Each row is a point on a tangle of strands that fork, close into loops and nearly touch. The rows are in no order.
Points whose rows are less than 94.1 apart are linked; no others are. Some points are linked to none.
(86): [ -4  17 -17 -29  18  -7 -34 -16 -22 -43   6   6 -12 -12 -14  14  15  -9
   2   8  -4 -13  -2  -6 -12  -3 -28   3  -6  20  18  -6  -4 -11   2   4
 -37  -4   3   2   6 -23  -5  24]
(588): [ 11  20 -33  13  -9  -2  12   6   1 -19   3   3 -10  16  -1  29  11  -5
 -16  17  -4  -7  -5   3 -14  11  -2  24  11  -3   3 -27 -33  37  18 -11
   6  14   3  11   6   3  12  -8]
(133): [  8 -24  19  36 -15  -1  22  14  26  28 -20  -8   5  17  15   5   4  11
   2   0  25  11   0  13  10  10  35   6   6 -12 -21  15 -25   8   9   9
  34   5 -10  -2   6  20  -4 -38]
(343): [ -3 -18   5 -32   1  25   2  -9   0  -4  -3  16   1  -6 -13 -11  -2   2
   7   5 -23  34   1   8  -5  -6 -13   4   2  16   9   9  18  -4 -29   4
 -39  -4 -11   7 -19 -14  -4  22]
(34): [-11 -33   2  31  -6  13 -31  -3 -10  -9   1  -9  28 -10  20  30   3 -10
   1  24   8  17  30   6 -13  -6   1 -12  36  -4   2  -8 -33  19 -11  -5
  16  35 -18  37   8 -22 -15 -28]
(709): [-20 -38 -10  37 -29  14  10   7  -6   3 -11  -2  22   2  28   5 -19  16
  -9  31 -15  24   8  17 -11   1   7  14  25  -5   3 -24 -11  35 -13 -22
   5  29 -35  10 -17   6   3  -7]
(825): [ 11  24   7  -6 -15  -8  27 -21 -13  -9  -3  11 -20 -49   0   0   7  10
   1  17  20  10  -7 -22 -40   3 -18 -17 -10 -29  -2  34  13  30 -18   2
 -18   5   4  14 -11  -7 -30  29]
(912): [ 12  54  -5 -15   5  -2  23  -5  19  -6  10  22   7  -1 -26  13  28   8
 -17 -13   3 -11 -12 -13  12 -19 -19 -19  -6   8  -9  -3 -16  11  22   6
  26 -34  44  -6  -1  10  10  -6]
(1163): [ 13  -3  20  10  17   4  -4  34  21  48  21  -9   1  16  11 -40 -42  -3
  -5 -10 -17   1  -1 -14  18   0  18  28  12 -14 -27  12  32 -33   5   4
  13 -13   0 -17  -4  22  -8  -6]
(1175): [ -2  48  -1 -36  19 -13 -16 -12 -13 -34  16   8 -12 -26 -11   1  10   1
   6   3   1  -8  -7  -7 -10 -14 -41  -5  -3  13  16  18  10 -10  -5   7
 -34 -17  25  -7  -9  -9  -4  34]
(456): [  0  -4   0  28 -17   0  29  13   9  42  -8  15  23 -26  14  17  -8  28
  -1  -4  17   6  11   5 -19  -7  13  -5 -15 -12 -22 -18   4  14   0   1
  56  23  22  11   0   8  -8 -16]
(953): [ -4  10  -1 -20  24  11 -10 -12  -1   6  13   4  13  13   8  23 -23   1
   1 -12  -7  -5  10 -14  12 -23 -18 -10   6  -6   9  -4  -6 -27  29  15
   6   6  -1  16  24  -3  17 -20]
(537): [ -3  25  10   5   0 -15  -4  10  11 -12 -12 -13 -32  -9  10  -7  28   2
  20  -7  35 -32 -12  10 -13  36  14  12 -34   8   5  19  16  -5 -27  11
  15  -6  26 -11  -7   7  10   9]
(864): [ 13  12  18 -44  -1  -5  -8 -34  -1 -27   1  27 -15 -28 -24  21  25 -19
   0   6  18  16  -7 -30 -13   1 -31 -26   9  -1  12  30 -34  30  -9  -8
 -37   5 -13  23   9 -25 -17   0]
(805): [ 17  26  -5   0  19 -26  10   8   5   8   7 -27  10 -15  -2   8   8  -7
  -9 -20  24 -48  -2  -7  -8  -3 -10 -17  -8 -16 -17 -23   5 -23  28  -3
  42  -6  23  -3  16   4  -4 -18]
(748): [  0  18   2 -30 -12   0  17 -15  22   4   3  39  14 -16 -16   4  -4  34
  -2  -9   8  10 -13   4  29 -21   2 -26  11  14   2  13  -9   0  26   8
   1  -9   8 -26  -1  22   6 -19]
(1002): [ 21  11   7  -5  16 -12  -1   2  26  31  18   2  16 -12   1   5 -37  21
  -3 -11  14  -2   4 -10  -7   1  -9   5  23 -13 -18   8   0 -12  13   2
   3  17 -16  -4   0   9 -13 -36]
(14): [  1 -17   4  28 -15   9  31 -12   0  26 -11  21  -6 -36  -4 -45   3  13
  -8  18  10  19 -23 -19   7  -5  21  -6 -27 -28 -12  11  34  45 -30 -19
  36 -15  -8 -18 -18  13   2  30]
(1140): [ -9 -38 -30 -14 -13  10 -41 -25  -9 -30  11  18 -11 -14 -21  20  16 -35
  -7  10 -21  19  -9 -17  -6   5  -9 -13  11  17  37 -20 -32  -1   2   7
 -48  20 -11  28   7 -42 -19  23]
(1185): [ 13 -24  21 -14  24  -4 -25  16  -8   5   6 -28   9  19  14 -17 -12   9
  19 -15   1 -20   9  16  18  13  11   5   5  10 -12  -6  11 -48   2  21
 -12 -19 -20 -16   6   7  -6  -1]
(1238): [ -8  -9   5  16  -5   3  -2  -5 -18  24   1   2  -7 -20  27 -46 -27  10
   5  19   0   0  -4   2  -3   1  19  20 -21 -21   6  30  49 -16 -22 -16
  -3   0   6  -1  -8  30   1  19]
(802): [  1  -6  18  14  -3  12  11  -2   9  30 -16  14  30 -36  13  26   6  20
   6  -8  33  12  20  -1 -10 -26  -3 -27 -11 -15 -12   5  -1  10  -1   1
  55  15  27  28   7   9  -6 -25]
(1203): [ 11   1 -10  -7 -19   8  28 -10   2 -19   0  32  -4  -4  -3  19  26   0
  -9  18   8  13  -5  -6 -15   9  -4 -11  11 -10  -1 -12 -39  51  -1 -13
  11   7 -10  26   8  -6  18 -11]
(666): [  6  44  12 -19  -1   7  21  -7   3 -16  -5  15 -23 -23 -16 -23  31  21
  -9   5  16  -2 -19 -12 -15  25 -14   1 -17   6  -2  18  20  18 -34   0
   4 -23  13 -18 -21 -12  -5  29]
(390): [-21   4 -38  -1  -5  16 -15 -20 -23 -35 -13   9  20  21   0  20  24  -2
  -9   1 -30 -12 -12  16  22 -18 -12   1 -10  28   9 -39 -13  -4  17 -10
 -39  -3   5  -7  -1  -1   4  27]
(167): [-15   0 -12  15  -1   5   5 -19  -8  -7 -21  -3 -28 -10   6  -5   6  -9
  18   7  16  -6   4  -1  -6   0  13  -5 -33 -21  15  13  20  14  -3 -13
  21  12   5  19   1  -2  22   7]
(1068): [ 25  -4   4  35 -13 -23  16  18  -2  21   1 -22 -16   3   4  12 -15  -9
   4  -1  31  -3  12   8  -9   2  26   7  11 -20  -5  19  -9  28  13   3
  34   8  -3   3   5  16   5 -22]
(6): [  1  22  10  12  34 -34 -30  22  -1   0  16 -38 -14  35   9  -6  -9 -16
  12 -23   1 -34   2  -7 -12  16 -10  19  -4  -7   9  16   7 -51   7  17
 -17 -19   8  -3   8   4   3  -4]
(168): [ -7 -15   4  41 -22 -11  12  18  -5  57  -4 -10 -11   4  15 -35 -26 -11
  -4  12 -11   9 -12  -6  13   9  50  40 -26 -19  -4  18  44  11 -11 -11
  44  -3  21 -19   2  40   6   7]
(408): [-10 -34   0 -16  11  19 -26 -19 -13 -39 -13  -3 -20  13 -12 -10  25 -26
  16   9 -10  11   2  -2  12   4   2  -4 -11   6  21  -8 -11   7  -9  -6
 -27   0 -34  19  -4 -30  18  20]
(309): [ -5 -18   6  48 -15 -22  19  28  -8  36 -12 -33 -16  13   9  -7 -22  -3
   8  -4  10  -5  10  19   4  11  50  14  -8 -17  -3  13  21  10   2   5
  42   1  15 -15  11  32  -8  -5]
(1046): [  2 -27   3  22  -4   1 -17 -12 -15 -12 -21 -14   0  16  23  16  11 -14
   6   1  26 -15  11   6  13  -6  10 -17  -2 -11   9  13 -25  -5  19   3
   7   4 -24  11  25  -4  13 -25]
(1031): [-13 -11 -40  16 -22   9   9 -12 -25 -24  -7   7  21   2  15   7   4   5
 -16  19 -25  -4  -6  15  -6 -11 -11  -1   2   8   3 -37  -9   6   8 -16
 -35  16 -11  -3   0  -4   2  17]
(1133): [ 11  -8  -8  -7   4  -6  -7   5 -10  -7   6  -8  -5   1  -9   7  -7 -10
   4  11  -7  10  17   6 -34  14  -5   7  21   0   0  -4  -8  10  -5   4
 -21  17 -18  20   2 -24 -11  -4]
(249): [ -4 -14   4 -22 -13  13   4 -28   8  -3  -7  35  18  -2  -6  11   7  19
   7   1   6  27  -3  10  16 -19 -10 -21   8  15   7  22 -22   7   4   7
 -21  -2 -11   4  -2   6  10 -17]
(169): [ -2  21 -17 -22 -16   2  16 -24  -3 -30   7  35  11 -15   1  36  35  -6
 -18  11   7   7  -7  -9 -10  -7 -27 -24   6   8  13 -12 -46  31   8 -18
  11  13  21  26  21  -4  14 -17]
(532): [ -1 -18   1   7 -32  23  24 -19  18   9  -8  38  26   5  13   0  12  26
  -8   8   3  29 -11  14   8  -6  -1  -8   8  15  -7   7 -26  25  -9  -6
  -8   5 -17  -3 -14  10   9 -21]
(770): [  8 -30  21 -25  31  14 -28  25   5  21   7 -44  10  38   9  -5 -26   3
  16 -45 -24 -14   4   6  38  11  -2  13   1   9  -7 -20  15 -58 -10  22
 -32 -13 -14 -16   6   9  -1  14]
(83): [ -1  36 -11  -9  -8  -4  23  18   1  20  25  20  27   2  -9   3 -17  11
 -14  -1 -34  15   7   0  -4 -28 -28   2  -3  14 -13 -16  12 -12  15  15
   6  -9  37  -7 -11   3   3   7]
(798): [-20 -27   7   0 -16   7  -1 -27  -1 -16 -17  14  -6 -16   1 -22   9   2
   2  23  -7  31 -10   0 -21   7   2  -3  -3  -4  18  23   5  11 -23 -16
 -47   4 -31  15 -23 -17 -14   7]
(1025): [ -5 -12   7   1   2  10  -9 -17  -4   0 -17   4  31 -22  12  21  22   3
   6   6  30   6  21  10 -14 -10  -1 -26  12   4 -10   3 -16   6  -9  -9
  27  23   0  31  15 -13 -14 -38]
(496): [  4  16   8 -13 -17   4  26  -8  32  23  13  42  14 -23   0  11 -17  38
 -13  -6  14  16  -7 -19  16 -22 -13 -16  10  -5  -5  11 -13  13  18   7
  30   3  10 -12  -6  24  15 -25]
(356): [ 10  43  19 -28  16 -22   2   5   5  -2  28   2  10  -9  -8 -16  11   4
   7 -15   4 -11  -2   0 -24  -2 -32 -13  -3  22  -1  12  14 -23  -8  18
  -7 -25  27 -14 -22  -9   2   8]
(1081): [ -3 -51   8  13 -10  18 -36  -7  -6 -19  -8  -8   5   2   0  14  20 -34
   2  23   4  24  26  -2   3   4  10 -18  34   4  14  -8 -44  29  -7  -8
   4  25 -29  43   6 -33  -6 -18]
(1061): [ 11  25   3  -6   8 -14  21  20  34  19  10  -5  23  35 -19   3  17  -2
 -11 -33  -6 -13 -16   9 -12  11 -10   2   5  14 -25 -20 -14 -25  16   9
   3 -18  17  -8  -3  -2  -9 -27]
(998): [  2 -23  15  17   6   8  -3   8 -10  10   4 -10  -6  -7   2   2 -32   0
   3  30  -5  36  27   0 -27   3  10  19  31 -25   5  14   7  29 -16  -4
  -4  19 -33  23  -8  -9 -16  -5]
(772): [  4 -23  20  19   0   4   4  19  29  28 -12 -18  22  30  11  19  -3  10
   3  -3   8  17  14  14   2  10  15  12  23  -1 -20   4 -33  -7   6  13
  12  12 -17  11   9   6 -13 -51]
(1189): [ -3  30  26 -17  17  -3  14   5   7  22  15  19  -6 -43   3 -21 -10  18
  16 -23  25   0   3 -12   7 -25  -9 -26 -23  -9   3  26  40  -9  -6  15
  43  -6  46  -7 -10  14   9  23]
(448): [  6  21  15   5   7 -13  20  16  37  37  14 -12  26  13  -3   8 -12   1
 -15 -28  -3 -11 -24 -13  -5 -18 -22 -16   8 -13 -16  -9 -10 -43  32  16
  17 -26  12 -11  -4  13  -8 -34]
(453): [  2  39 -26 -14  23 -30 -10  -4  -6 -13  21 -13  24   5 -13  21   2  10
 -11 -19  -9 -33  -2   7  -8 -11 -32  -3   3  19  -4 -23  -7 -36  28  13
 -16 -10  25 -14  19   6  -9  -2]
(561): [ 10  10  16  30  21 -19 -10  28   0  22  11 -37  -7  19  20  -6 -25 -23
   6 -16  17 -19  17  -8 -12 -11  -6   6   8 -24   0  25  17 -23   9   6
  13  -1   6   8   5   1   2 -14]
(36): [  3  -5   4 -22  16  17 -13  -2 -10   4   9   7   0   4   5 -25 -17  10
   8  -4 -14 -10  -2   7  30  -9   0   4  -5   9  -5   0  26 -33   1   8
 -17 -19  -8 -20  -8  12  11  17]
(413): [  3 -46  12 -25  20  -1 -47   2  -2 -17 -10 -19   2  31  -7  18  21 -33
  16 -24   5  -1  16   3  20  14   3  11   1  25   9  -4 -30 -30  -1  15
 -24   9 -20  15  28 -30  -1 -12]
(655): [  7   3  16 -24   4  19  14  -4  -7  19  16  25  -2 -16  -3 -31 -22  12
  -2  16 -18  40  -3  -5 -13  -6  -8  14   5  -4  -1  26  30   1 -24   4
 -22 -14  -4   3 -20   3  -9  20]
(1242): [ -2   1 -23  29  -8  -4  -2  16 -13 -22  -1 -26 -17  46   1  30  -8 -19
 -18   9 -15 -17  10   8  10   7   9  20  21   3  12 -24 -26  27  24 -11
   3  12  -9  -1  10   2  20  -8]
(929): [ -8  -1   0 -24 -17  13   5 -27   0 -34  -5  27  -8 -27 -16  14  32 -16
 -20  21  -8  27 -10 -25 -23 -10 -37 -36   9  -4  22   8 -23  32 -15  -4
 -33   3  -6  22   2 -32 -16  11]
(726): [-22 -35 -10 -15   7  15 -25 -12  -1  -5  -8  -3  12  38   1  24  -3  -9
  13 -18 -23   7  13   8  16   1   3   1  -3  21   7 -14 -19 -32   1  12
 -30  19 -14  18  25 -20   4 -12]
(670): [  9  19 -29   5   5 -15 -16   7  -2 -11   0  -4  -3  16  -5   7  -6   7
  -6  -5 -10 -30  -7   9  -1  12  -2  24   3  10  -6 -10   3 -23  17   1
 -32  -9   2 -18  10   9  -8  -1]
(751): [-18 -15 -12  37 -17 -12   9  20 -26  -8 -14 -30 -11  36   8  14 -17 -15
  -3  10  -5  -6  25  22   3   6  25   1  12  -1  10 -20 -10  22  13 -13
  28  26  -6   0  16  -1  10 -11]
(684): [ 15  18  12   2   0   2  24  21   8  34  17  14  32  -1  -5  -5  -7   8
 -11  -7  -8  21  15  -6 -23 -21 -22   2   2   6 -26  -1  14  -1  -5  12
  24  -7  18   2 -21 -12  -3  -8]
(1058): [  6  17  14  -9  12 -12 -10   4  -4  -8   1 -10  -9  -6   9  -7  16  -7
  22  -5  25 -18   6   2 -18   7  -8  -9 -12   8  -4  16   8 -21 -14  12
   4  -4  10   5  -1 -15   3  -4]
(862): [  5  -1 -23  19 -34  11  31  -1  -2  15   5  32  17  -7  14  -3  -9  20
 -13  23 -11  13 -15   3  -3  -4   5  10   1  -2 -15  -6   0  17   3  -4
   0  -2   0  -4 -15  20   7  -2]
(620): [  3  43 -35   3  -7 -20  23   4   0  -1  21  10  28  -8  -8  15  -4  19
 -20   0 -16 -11  -2  10 -11 -16 -28   1   2  14 -12 -26 -11 -15  26   7
  -5   0  38 -14   7  12  -2  -1]
(1158): [-10 -20  12   8  20 -11 -35   2 -38 -32 -13 -38 -23  27  11  -5 -10 -18
   8   4   5 -18  35  14  16  17  15   3   3   3  23  -5  11  -6   0  -6
   3  13 -27  -8  16 -24  12   9]
(1194): [ 14  34 -18  -2   5 -14   9   9   8   1  15   0  -5 -38  -9 -19 -10  17
 -13   1   3 -30  -7  -8  -4   4  -7   7  -3   1 -18 -10  30 -13   8  -7
  10  -3  22 -29  -9   4 -17  14]
(207): [-17 -11 -18 -37  -4  33   2 -19  -4 -15  -1  12  -1   4 -25   9  -3  -1
   5  -5 -44  30  -8   8  11 -15 -10  10  -7  18  22 -19  15   3 -15  -1
 -45 -12   4   4 -21  -3  12  40]
(146): [-19 -46  16  20  -7  -9 -10 -21 -18 -22 -24 -17 -13 -10  -3 -19   2  -2
  19  28  13  26  10  13 -14  14  33  -3   4 -14  24  21  -5  25 -15 -18
 -21  15 -48  17 -18 -13 -10   1]
(352): [ 17  22  18  16  27 -31   4  15  10  25   8 -40   1  -2   7   1  -1 -24
   3 -29  27 -34   9  -9 -24 -10 -15  -9  -4 -30  -9   4  12 -19  16   2
  42  -4  20   9  -1   1   1 -17]
(815): [ 12  11   4 -30   8   8  13  18  40  19   8   3  12  32 -28   2  13   6
  -6 -42 -21  -4 -16  12  13  19   2  17   1  35 -23 -23  -2 -24  -8  14
 -13 -20  15 -25 -11  -2  -8  -2]
(43): [ 25  -6   6  23 -16 -15  22  -5  -9  16  -1  -1 -19 -30   3   4 -14   5
   8  15  33   7   2  -1 -15   9  20   2   4 -34  -4  30  -1  54  -5  -2
  22  10 -15  10  -8  14  -6   1]
(349): [ 18  10  -1  16 -24 -10  31 -22 -10   8 -12   6 -25 -46   0   8   6   3
   2   7  33   3 -13 -15 -29   5  -3 -10 -26 -40   4  27  13  57 -14  -3
   5   8  12  20  -3  12 -11  27]
(270): [ 13 -27  10   9 -10 -10 -11   6 -27  -8  -9 -19 -24   4   3 -30 -23  -3
  -3  24  -7   8   0  18  -1  18  20  29  16  -7  17  23  22   9 -13 -22
 -40  -4 -37 -12 -11  11 -10  16]
(579): [  1  11 -20 -10   3  12   6 -22  -9 -37 -13  15 -14 -26 -14 -12  14  14
 -17  20  -8 -10 -29  -1   3  -7 -12   1  -5  -3   8 -14  13  16   0 -25
 -31 -14 -16 -24 -19   1  -7  28]
(129): [  4 -28   4  49 -21   6  20   3  -7  39 -13   2   1 -13  12 -30 -13   1
  -2  21   5  19  -5  -4  11 -10  35  10 -15 -26 -10  14  24  41 -14 -15
  42  -2  -8 -12 -17  23  12   9]
(672): [ 13  -8  24   0  17  18  12   8  -3  22   6  11  -7 -21   2 -22 -27  11
  -4  23  -4  44   8 -15 -27  -7   1  22  14 -31  -6  19  28  28 -26  -8
   0   7 -22  11 -20  -5 -18  16]
(871): [-14  15  13  17  -4 -17  -5  15 -11 -18  -6 -23 -44  -7  17 -28   7  -9
  16  17  16 -14  -7  10 -15  38  21  27 -26  -1  23  23  30   4 -42  -2
  -3  -5  10 -15 -15  12  15  26]
(653): [-18  -5 -30  28  -8 -27 -28  30 -23 -11  -3 -27   6  43   4   5  -6 -23
   3  -1 -32 -11  24  10 -18  23   0   4   8  19  -1 -12  -8 -19  -8   4
 -26  18  12   6  25 -19 -12   1]
(931): [ -3  31 -36   0   7  13   5 -13   6 -16   1  14 -13 -21 -18  -8  -2  19
 -18  18 -14 -20 -19  -8  15  -4   6  17  -5  -3  -8 -27  17  11  15 -18
   4 -10  10 -22 -12  12  -4  24]
(1040): [ -2  21  20 -18   6  10  -7  -7   9   2   9  20   7 -12  -6  -4  10 -18
   1  -1   9  26  15 -19 -20 -24 -37 -21   8  10   5  34   4   0 -20   6
   1   6  17  22 -10 -37  -6  -6]
(1064): [  4  48  16 -46   6 -15  16   6  28  -3   8  14  22   5 -43  10  29   8
 -20 -34  -1   5 -14   3  31 -20 -17 -36  19  24   5  -5 -13   4  31  12
  25 -38  39 -24  -2   9   9 -10]
(760): [ -1  21   3  -7  21   9 -13   7  -9 -26   1 -13 -36  -5   9 -24  -2 -20
   2  17  -2  -4   0 -13 -17   5 -18  17  -1 -11  12  12  28   1 -22 -16
 -18   5  -6   1 -13 -21   6  35]
(1187): [ -3 -22  12  -1   5   6   2  25  33  29  -9 -26  37  44   8  35  -9  -3
  -3 -23 -13   5   0   4  12  -4 -15   0  24   5 -19 -26 -31 -32  10  13
  -2   8 -14  10  22   1 -15 -41]
(604): [ -5  12  -9  11  12 -20 -40   6  -9 -14   2 -12 -21  36   6   5  -6  -7
  11  -8  -9 -26   2  -1   3  16   6  27 -10   4  15  19  -3 -38  10  11
 -38 -14  -3   1  16   4   3   0]
(1232): [ 10  19  15 -15  -6 -13  -2 -27   1 -13  -7   9 -23 -29  -8  14  13 -16
  11   5  31   4   1 -21 -27  13  -9 -10   0 -13   5  39 -11  27  -8 -10
 -11  24  -8  28   3 -22 -17  -4]
(28): [-14 -28 -25   2 -32  16  -5 -21  -3 -26  10  19   0 -17   1  14  18 -22
 -19  26 -29  31 -14 -18 -19  -7 -26 -19  15   1  32 -20 -36  24  -3   5
 -42  17 -15  30  -6 -28 -14  19]
(968): [-12  14  -3   6  20 -16 -42   3 -30 -46 -14 -33 -31   8  15   4  13 -18
  11   6  14 -42  11   3   1  19  -1   8 -17   7  24  -9  13 -15  -7  -8
   1   5  -4 -10  13 -16  14  19]
(379): [ -2  -4  -2  30   0 -25  -3  43  16  27  -8 -42  18  51   7  14 -31   1
 -11 -18 -22 -13  -1   3   2  15  -3   3  21  -7 -18 -15 -13 -34  12   5
  -6   5 -10 -12  30  16 -19 -32]
(894): [-26  -2   0  23  -6  -9   6 -10 -14  -9 -18 -15 -44 -17   6 -20   4 -13
  19  13  12   1  -4   7 -25  19  20  12 -33 -23  28  24  32  22 -24 -12
   6   9   4  12 -17   0   9  30]
(893): [ -3 -42 -28  12 -21  14   4 -10 -13 -13   0   4  20  18  19  21 -14  15
 -10  11 -21   6  -1  21   0   4   4   8  23   7  10 -44 -26  19   3  -9
 -29  24 -36   6   1   5   9   1]
(469): [  8  16  24  -1   6   4  13   2  -1  34   0  24  11 -51   0  -2 -13  26
   2  -8  28  22  15 -16  -8 -44 -21 -28 -15 -21  -5  20  28  14  -7   1
  44  10  35  11 -11   3  -3   8]
(350): [ 27   8   6 -31  11   4   0   7  19  -5   6   7 -12  11 -27  -7  19   3
   6 -17   0  -1 -13   9   1  22  -2  23   0  26 -12   1  -1  -3 -14  10
 -27 -23  -5 -18 -18  -4   5   9]
(1138): [ -2  -9 -25  31 -24  -3   9  -5  -5  12  -5   6  -1   0  17  -4 -22  17
  -5  10  -2 -13  -8   7   6   7  27  16  -3 -13  -4  -2   6   2  14 -15
   2   8 -10 -12   1  27   7  -9]
(1079): [ -9  -1  18   1  10   5  -4  17  20   1   3 -14 -22  -1  17 -42   0   6
  20  -3   6 -24 -19  -2  34  28  40  15 -27   1 -16   1  24 -32  -9  16
  19 -25   2 -39  -8  24  10  12]
(417): [ 10   4  20   3   6  12  12  19  40  48  20  12  20   1   9  -8 -39  15
 -12 -16  -7  10 -10 -21  22 -25  -7   5  13 -12 -21  12   7 -30  18  13
  14 -10   5 -14  -3  20  -6 -28]
(638): [ 16 -16  -7 -56  18  10 -22 -26 -15 -27   6  11  18  -4 -19  35  23 -20
  -5 -16   4   0   3  -6  15 -17 -24 -26  11  24  15 -18 -31   2  10  -1
 -17  -3  -5  18  27 -14  12  -7]
(1243): [-13   1   2  -5  12  21   7 -14  -3   5  -9  16  -7  -2   7 -15  -3   7
  12   7  -2   5   1  -5  19 -20   0 -11 -23  -9  -1  11  23  -5  -1  -7
  19  -1  -1  -2  -9   5  21   7]
(490): [ 32  25 -23   9  -5 -16  21   3   8   5  14   0   4 -38  -5   5   0   9
 -20  -7  20 -36  -8 -10  -4  -7  -6 -10  -1 -16 -22 -20   2   9  25 -10
  35   5  20 -10   2   9  -5  -6]
(221): [-12   9  -8   4 -28  13  24  15  20  29   9  26  23   5   1 -15 -10  18
 -13 -10 -30  -1 -24  -4  33 -11  22  -1  -7  12 -32 -11   5 -24  23  13
  16 -24  24 -35  -3  25 -12  -3]
(814): [-13 -37   7   3   8  15 -13   2 -23 -13 -18 -21  -7  34   6 -17   4 -15
  23   8 -18   5  20  22  17  11  26   6 -10   9   0 -14   4   0  -9   0
  -6   2 -32   1  -7 -12  13  14]
(598): [  1  44  18 -55  24 -27   0   0  22 -14  16   3  21   1 -32   9  34   6
  -3 -36   7 -17 -14  13  -7   4 -27 -17   7  40   3 -14  -9 -23   8  10
   4 -26  33 -22 -10  -5   2  -6]
(1168): [-13  -9 -10  19 -21   5  17  20  23  23  12   3  10   7   4 -21 -15  14
  -3 -12 -21 -15 -23  -5  26  11  55   2  -8  -2 -38 -25   0 -30  31  14
  24 -21  11 -32  17  27 -27  -8]
(30): [ 21  -6   8 -27  30  -2 -37   8  -1 -20  12  -7 -27  21 -12   0   7  -8
  22 -21  -4 -12  -5   2  12  18  -3  36 -10  19  10   6  -4 -20  -5  17
 -47 -27 -12  -5  -7   0  15  19]
(357): [-21  12 -18 -30  17  10 -34 -27 -23 -55 -10   8   1   3 -19  23  41  -7
   1   3 -11 -15  -9   3  17 -18 -20  -6 -13  36  26 -23 -17  -5   5  -5
 -29 -15  10  -4   6 -12   8  27]
(1114): [ -7 -30   8   0   3  14 -26 -21 -11 -27 -13   3 -19  -6  -2  -9  20 -38
  11  20   9  15  17 -15   1  -4  -3 -27   3  -8  19  15 -20  21 -17 -13
   0  14 -25  36   5 -37   8   2]
(7): [ -5  26  31 -11  21   8   3  16  21  11  20   2 -19 -27  20 -42  -2  13
  19 -15  23 -21 -13 -12  12  10  10   1 -28   0  -5  13  35 -24 -24  22
  33 -16  30 -25 -18  18  18  22]
(443): [ 13  42  -2 -28  -2  11  25 -15  17 -11  -1  31  -4 -10 -33   2  26  16
 -22  -4  10   2 -16  -8   3   5 -21  -9   1   9  -7   3  -7  28  -5 -12
  10 -18  16  -9  -5 -10   0   2]
(364): [ -3   1 -16   1 -29  26  35  -3  12  20  15  46  19   5  -6  -3  -6  21
 -16   3 -29  18 -25  -4  29 -14  16   2  -2   8 -21 -22 -10  22  14   7
  15 -18  10 -22 -14  26  15   3]
(111): [  1   2   5 -43  23   5  -9 -10  -5  -4  13   5  22   2 -11  24  13 -22
   2 -13  -4   3  13  -8   5 -26 -29 -30  11  13   3  -6 -16 -15  16   9
  10  -3   9  22  19 -14  13 -21]
(161): [ -8 -19   8 -10  27  16 -26  -9   3  10   1  -9   3  30  13  11 -26  -2
  11 -12  -9   7  25  -8  19  -8  -4   5   6  -8   9   9  -6 -32  13  15
 -14  15 -23  19  25 -11  11 -22]
(599): [ 26 -41  -2 -49  26  11 -39 -10 -18 -31  -5 -11  -5   6 -24  33  30 -32
   3 -32   6  -5   2   0  21   3 -13   8   1  26  14 -29 -22  -5  -8  -7
 -30  -1 -21  11  22 -24  14  10]
(775): [-16 -33   6  27 -16   0  14 -16  -4 -16 -36 -14  -7   4   1  -9  21  -5
   7  16  24  16   7  21   3   8  28 -10  -3 -10   9   3 -13  40 -11 -35
  17  24 -29  12  -9  -8  12 -16]
(575): [-24 -11   1  15  -9  13   1  17  14  25   0 -10  -9  18  11 -40 -17  -3
   4   1 -30 -16 -19  -8  49  13  51  21 -20  -9 -32 -10  26 -27  11   3
  23 -23   0 -39   0  26  -7  11]
(946): [-24 -28   0  50 -16 -16   8  13 -26   6 -28 -43 -18  15  10  -7 -22  -5
   2   3  12  -9  21  30   9   3  39  -3  -5  -8  15   1  25  17  -1 -20
  33  19   2 -18   5  11   3   3]
(844): [-12  -8 -28  36 -20 -10   3  23  -6  17 -11 -12  13  38  18  -1 -31  15
 -12   3 -29 -19  -2  13  12  21  22  12   6  -4 -15 -21  -1 -19  14 -10
  -8  10  -2 -20  26  32 -11 -13]
(833): [-21 -12 -16  21 -13 -18 -16   9 -23 -13  -5 -13 -10   5   4  -5   0 -10
  18  20  -6   1  24  19 -37  25  10   1   2   7   6   2   5  -7 -21   1
 -15  23   0  12   8 -22 -19   6]

A fork is a point with three links, a tip a point with one. Leave the first point through the second and follow the links. Name the first fork or tip that comes.
(28); (929) | (1068)
(604); (6) | (579)
(770); (1185) | (356)
(1058); (537) | (770)
(579); (931) | (604)
(1068); (133) | (862)
(968); (1158) | (802)
(43); (349) | (1140)

A tip is a point with one link. Name the tips that can be reached along the links from each point below, in the order of the rows.
(620) | (1163), (1002), (684), (579)
(655) | (207), (653), (775)
(1243) | (709), (666), (770)
